Points, in no order, along strands that fork and pass close to each other.
(in the rows, 128 means zero)
Two points are linked if the straight distance between their rows is under 76.2. Some points are linked to none.
<5>: [118 199 125 129 115 142 131  82  64  76 143  93  88 144 124 197 175 111
 122 170]
<920>: [180 129 136 140  72 121 115 188 126  76 139 117 156 171  99 134 158 111
 123 160]
<658>: [160  91 111 168  93 138 170 191 194 114 115 116 150 172 107  82 109 106
 140 140]
<521>: [137 103 159 133 129 142 143 158 171  75 148 123 125 106 151 131  66  98
 121 170]
<865>: [133  84  97 132 159 119 117 108  98 186  99 138 112 143 109 109 131 138
 151  72]
<1241>: [145 230 140 125  71 142 174 121  93  79 151 100 137 168 120 171 156  95
 131 190]
<1210>: [ 92 154 125 116 117 114  81 102  77 102 160 122 122 104 129 146 209 148
 144 129]
<166>: [100 202  94 132  96 130 121  95  85 122 137  99 106 156 112 160 180 133
 105 173]
<207>: [ 89  87 102 109 185 152 118  92 105 172 117 138  89 121 111 111 124 134
 189 101]
<1219>: [ 93  84 108  91 186 152 114 102 106 156 136 152  97 129 107  96 150 132
 224 105]
<352>: [148 106 109 151 140 112 158 135 164 164  93 144 117 147 143 118  70 119
 108 116]
<266>: [169  83 140 126 146 109  86 137  91 151 133 140 147 126 121 118 158 142
 152  48]
<1339>: [168 162 133 127  68 119 120 166  98  76 139 112 146 170 101 162 164 105
 116 170]
<578>: [161 193 142 118  61 137 160 155  97  72 151 101 145 181  95 168 156  90
 142 182]
<38>: [ 88 136 118 118 142 103 116  97 122 199 111 137 153 117 139 100 154 151
 131  77]
<283>: [ 81 180  86 133 106 118 115 112 149 177 122 124 140 148 126 124 160 153
  76 158]
<203>: [111 143 139 136 135 103 180 142 192 170 107 154 140 122 174 107  63 106
 111 104]
<940>: [192  78 116 161 146 136 149 161 163 122 102 140 122 144 125 118  80 120
 121 132]
<611>: [145 134 127 135  85  91 114 159 143 133 130 125 176 152 139 120 153 124
 106 139]
<1340>: [138  76 151 162 106 166 165 188 185  70 144 100 125 126 113  98  83  95
 146 137]
<938>: [197  82 141 150 152 114 155 157 142 133 114 148 122 130 135 116  78 119
 122  87]
<475>: [190  82 124 141 174 110 153 134  95 166  84 152  96 137 103 112  97 147
 135  42]
<1358>: [131 178 136 118  92 138 150 137 127  73 138 103 130 140 125 155 126 107
 109 199]
<697>: [ 79 194 115 130  85 140 165 157 205 144 134 123 148 157 124 106 122 115
  84 180]
<101>: [148  98 130 127 147 119 117 117 127 133 119 126 127 109 139 144  99 130
 113 129]
<379>: [122  97 126 111 147 108  98 114  86 177 124 139 149 121 119  99 164 139
 165  55]
<474>: [176 136 155 121 102 149 132 160 109  48 151 106 113 150 106 169 122  99
 123 186]
<1264>: [ 63 147 113 119 158 148 114  63 128 140 122 129  99  78 143 143 119 161
 119 147]
<1298>: [115  89  89 129 156 136  84 113  90 141 127 123  95 136 102 140 161 139
 155 124]
<588>: [ 88 103 106 112 188 141 132  72 110 181  97 138  90 103 125 111  91 137
 162  94]
<507>: [152 113 109 159 124 102 172 158 190 168  92 141 136 168 135 102  87 110
 113 116]
<1289>: [ 89 221 110 125  94 141 148 103 131 121 137 116 114 141 127 149 149 139
  72 195]
<903>: [ 74 158  75 130 136 122 114 101 147 202 113 128 129 139 131 119 146 152
  90 135]
<1160>: [180 155 148 122 107 147 124 134  84  51 146  99 101 157 107 195 137  94
 118 180]
<1330>: [184 109 137 133 108 114  89 164 114 103 142 127 155 139 130 140 154 129
 114 128]
<86>: [175  73 130 130 149 149  54 149  73 112 145 131 116 128 109 153 179 147
 151  82]
<275>: [101 122 115 116 125 100  81 109  97 167 141 137 158 119 129 103 197 151
 159  85]
<768>: [154  96 137 116 167 110 154 121  84 177  83 148 102 132 101 100 103 133
 155  27]
<380>: [121 123 138 146 129  98 197 162 199 158 111 147 133 137 157  94  66  91
 124  85]
<395>: [220  82 137 158 123 130 115 192 133  99 135 137 149 151 122 118 130 135
 124 113]
<1155>: [105 156 125 127 117  93 126 127 161 169 127 138 171 122 164 113 139 142
  90 127]
<276>: [112 136 118 117 144  92 146 100 130 214  90 145 135 132 133 104 120 139
 123  58]
<211>: [124 120 132 109 158 100 153 103 109 194  87 148 120 122 127 106  93 133
 138  49]
<1028>: [134 106 164 128 148 127 139 138 164 106 134 142 135  91 171 132  67 107
 115 139]
<778>: [128 228 128 126  86 142 153  95  85  86 145 101 114 149 128 188 168 108
 116 182]
<882>: [110 156 142 125 111  96 117 113 142 137 137 135 170  98 165 124 146 150
 102 134]
<384>: [112 103  95 125 144 129  94  99 111 161 115 125 114 131 118 135 140 142
 133 121]
<428>: [110 113 165 136 108 152 154 166 173  58 164 109 137 101 146 116  83  88
 131 165]
<973>: [198  67 112 150 158 154  77 150  84 114 127 129 105 144  99 151 154 150
 136  95]
<449>: [173 104 125 145 108 142 136 170 155  86 126 115 127 155 109 132 103 110
 125 178]
<1299>: [ 89 143  94 126 147 121 133  96 159 201  91 143 123 129 139 126 100 142
  96 120]
<844>: [154  74 158 100 184 153  98 119  69 153 138 138 111 112 110 108 130 135
 188  41]
<794>: [ 75 194  89 130 111 139 126  91 113 137 127 112 101 140 116 154 161 146
  88 178]
<396>: [145 111 139 121 131  84 113 128 121 166 123 143 166 120 148 117 134 136
 124  82]
<1176>: [120  96 166  83 181 147 121 101  73 161 134 143 118 108 113  76 135 121
 211  38]
<826>: [ 67 122 104 112 174 147 125  66 128 174 104 139  95  90 135 129 101 146
 139 123]
<348>: [148 125 129 127 109  96  88 140 112 127 138 130 166 128 140 137 163 133
 114 122]
<282>: [204  90 163 143 133  94 126 181 124 128 136 149 166 135 146 117 125 127
 128  68]
<44>: [110 115  87 132 144 129 106  95 131 160 103 118 108 129 123 143 113 137
 107 151]
<623>: [139 113 167 105 167 115 126  98 116 151 116 147 135  84 157 127  78 133
 135  81]
<1243>: [149 165 149 121  88 150 160 155 123  52 150  97 117 150 108 159 115  91
 127 204]
<574>: [163  99 116 134 133 141  80 131  81  93 134 110  91 140 102 176 161 130
 123 145]
<533>: [145 105 125 146  94 162 162 179 174  72 124 103 118 155  88 117  91  98
 142 185]
<337>: [138 110 170 113 161 114 152 116 147 136 118 153 136  78 171 134  58 117
 125  98]
<831>: [155 116 140 129 129  85 147 141 149 169 111 147 160 133 152 113 105 123
 118  82]
<1237>: [132  93 129 116 151 129  62 127  81 124 151 132 124 115 115 140 183 137
 165  93]
<781>: [ 92 158 130 131 134 117 153 119 186 159 118 151 144 106 169 123  84 128
  94 132]
<1082>: [123  87 123 118 187 135 140  85  98 173  91 143  90 112 111 121  74 130
 155  75]
<669>: [ 87 166 113 128 126 142 139 114 167 129 120 126 123 118 151 142  95 132
  82 182]
<1335>: [106 109 150  92 172 126 131  88  85 178 108 144 117 106 116  81 117 131
 186  45]
<850>: [107 188 145 124  98 110 100 100  76  82 162 119 136 105 146 164 203 144
 113 137]
<601>: [ 53 141 130  99 153 141 115  70 120 164 139 146 136  92 137  86 174 173
 184  97]
<720>: [ 79 119 124  80 164 144 107 106 111 142 154 168 122 116 114  84 191 139
 240 127]
<1218>: [105 203 143 123 111 145 157  98 134  65 145 116 106 104 152 169 114 121
  95 200]
<881>: [ 73 219 127 123  75 150 181 146 181 113 149 118 141 145 121 110 128 117
  93 200]
<184>: [170  68 151 163 139 158 170 178 180  81 138 126 120 122 137 105  69  99
 138 125]
<1346>: [107 164 153 124  96 103 133 133 155 100 155 132 172 104 167 129 141 136
 101 159]
<257>: [ 95 152 143 113 151 111 138  92 155 169 114 152 146  85 171 124  94 142
 104 106]
<139>: [ 89 151 159 101 152 114 136  76 115 187 107 148 148  82 146  94 120 151
 149  52]
<135>: [105 186 100 132  93 110 102 116  95 129 136 108 134 158 117 147 196 136
  99 154]
<820>: [152 115 146 135 136  80 180 158 166 157 106 151 144 137 153  99  85 110
 122  70]
<66>: [165  98 166 131 125 151 131 164 144  54 158 120 122 114 146 150  97 100
 120 167]
<1130>: [ 63 161  91 129 122 123 100  91 119 162 136 125 123 122 124 124 188 161
 114 135]
<1055>: [150  78 132 121 172 132 105 109 105 142 110 138 108 114 126 142  97 134
 130 101]
<201>: [183  82  95 160 145 136 133 133 144 135  93 131 110 154 112 133  91 130
 113 147]
<1252>: [108 159 128 138  90  95 144 159 191 152 137 134 179 136 158 100 135 122
  99 143]
<269>: [ 90 150 148 112 144 118 112  76 132 137 130 141 144  60 167 133 117 159
 119 120]
<825>: [ 94 171 121 130  95 128 149 138 182 130 129 128 139 136 141 121 112 122
  86 183]
<784>: [ 93 180 124 123 129 140 123  77  89  84 143 103  87 105 134 180 167 139
 116 171]
<238>: [109 173  97 129  88 105 108 132 129 150 125 113 156 159 123 130 171 136
  90 158]
<1259>: [ 82 158 121 121 140 139 116  70 111 103 132 118  95  86 142 168 140 148
 100 167]
<136>: [126 121  92 137 130 135 131 120 155 142  97 124 112 152 123 140  92 122
  98 171]
<485>: [ 63 161  85 126 131 133 106  90  96 136 144 114  97 127 114 140 193 151
 133 153]
<278>: [204  83 147 138 146 117 100 164 101 138 131 147 150 134 135 129 137 143
 128  63]
<895>: [181  83 179 126 158 123 124 146 130 115 140 146 141  97 157 139  81 123
 129 103]
<116>: [178  86 168 128 145 134 112 159 130  81 153 132 133 106 151 147  98 121
 118 136]
<393>: [174 103 156 136 108  84 124 181 145 129 143 139 183 136 159 105 138 113
 121  92]
<1149>: [ 90 141 101 127 118 102  94 103 115 179 129 132 156 130 135 118 185 154
 120 111]
<557>: [ 84 125  91 124 140 130  87 100  87 136 139 116  98 131 110 146 192 142
 155 142]
<372>: [154 121 120 133 119 142 125 133 130  84 121 112 105 144 115 159 104 118
 109 190]
<138>: [191 103 126 157  79 123 123 200 153  98 130 125 163 176 104 109 145 115
 132 146]
<964>: [109 118 146 108 165 126 111  79 115 153 121 135 126  75 149 131 107 142
 137  97]
<1271>: [102  82 143 165  83 172 172 176 194  89 133  77 132 135  94  84  87  95
 149 126]
<68>: [213  85 141 144 131 136  85 179 107  92 143 135 141 141 122 149 146 140
 117 114]
<673>: [ 46 158 108 116 140 126 110  81 124 166 144 139 133 102 135  99 197 181
 145 109]
<1336>: [210  85 135 175 100 137 131 213 156  88 126 130 157 165 104  97 139 119
 134 121]
<890>: [178  59 130 127 185 161  83 134  72 137 132 140  97 128 101 129 139 154
 175  56]
<215>: [ 95 175 133 124  68 144 168 165 170  95 147 105 145 151 113 117 124  98
 120 189]
<555>: [109 184 158 119  97 107 116 111 114  84 162 125 155  97 165 144 168 153
  99 154]
<328>: [137 131 120 143  83  92 139 176 182 156 127 130 180 163 143  94 137 113
 112 130]
<124>: [111 186 138 121 100 126 135 115 125  82 144 118 132 120 144 158 132 123
  94 187]
<921>: [184  64 127 129 190 141 119 123  82 155 108 146  95 126 104 120 110 150
 157  54]
<550>: [133 127 107 130 122 147 139 132 159 106 109 117 107 143 122 151  84 111
 101 199]
<614>: [ 91  97 106  93 170 147 100 114 101 134 152 154  96 129 103 110 186 133
 228 134]
<264>: [160  82 100 151 160 124 142 111 132 163  79 141 102 141 122 128  78 130
 118 105]
<1067>: [ 99 155 173 129  91 137 158 157 159  51 175 107 146 103 157 127 112 103
 124 180]
<234>: [152 105 129 127 135 123  89 123 102 104 131 116 123 121 129 162 136 132
 116 147]
<1352>: [169 139 121 132 113 141 101 125  73  71 136  97  91 159  96 187 156 112
 114 167]
<854>: [ 70 167 120 120 142 138 128  86 154 136 120 138 116  83 156 143 104 152
  88 162]
<288>: [ 76 136 161  94 154 131 125  71 105 168 128 146 144  80 140  77 150 153
 185  64]
<955>: [150  69 109 135 180 135 125 100 108 161  92 137  88 123 114 134  80 134
 138  95]
<1083>: [107 126 122 136  72 184 185 177 171  79 127  85 119 159  63 115  92  98
 155 185]
<620>: [106 120 125 110 130 130  65 124  70 103 169 129 113 114 116 150 216 135
 177 110]
<381>: [216  87 138 149 167 112 174 156 116 148  88 158 108 134 120 111  88 135
 126  59]
<1078>: [ 76 116 133 142  78 173 174 171 205  98 134  84 139 144  98  90  88  85
 140 156]
<504>: [101 133 129 139  71 147 167 177 188  98 139  99 147 155 107 100 110  98
 130 177]
<316>: [ 88 233 121 125  84 151 173 121 153 108 147 116 125 142 123 143 132 125
  86 200]

Follow the links from the first point to the second, and from the first to the third. Name the last point that the two ways share.
<1160>; <138>; <844>: <955>
<1264>; <1176>; <1298>: <475>
<211>; <504>; <1176>: <475>
<266>; <288>; <784>: <1149>
<504>; <890>; <474>: <955>
<601>; <550>; <588>: <1130>

A fork is a point with three links. Follow the links from the first point to the second and name the forks in between, in order.
<266>; <826>: <1149> > <475> > <264> > <955> > <588>
<557>; <352>: <1130> > <1149> > <475> > <264>
<507>; <381>: <264>
<1299>; <1340>: <881>
<278>; <601>: <1149> > <1130>
<135>; <1055>: <881> > <1264> > <588> > <955>

A fork is a point with three links, a tip a point with one. Leave the first point through the second and follow the links. Name the first fork or tip that comes.
<557>; <1298>: <1083>
<578>; <1241>: <1264>
<1055>; <101>: <1218>
<136>; <44>: <1130>
<184>; <1340>: <881>
<396>; <831>: <521>
<1218>; <124>: <955>
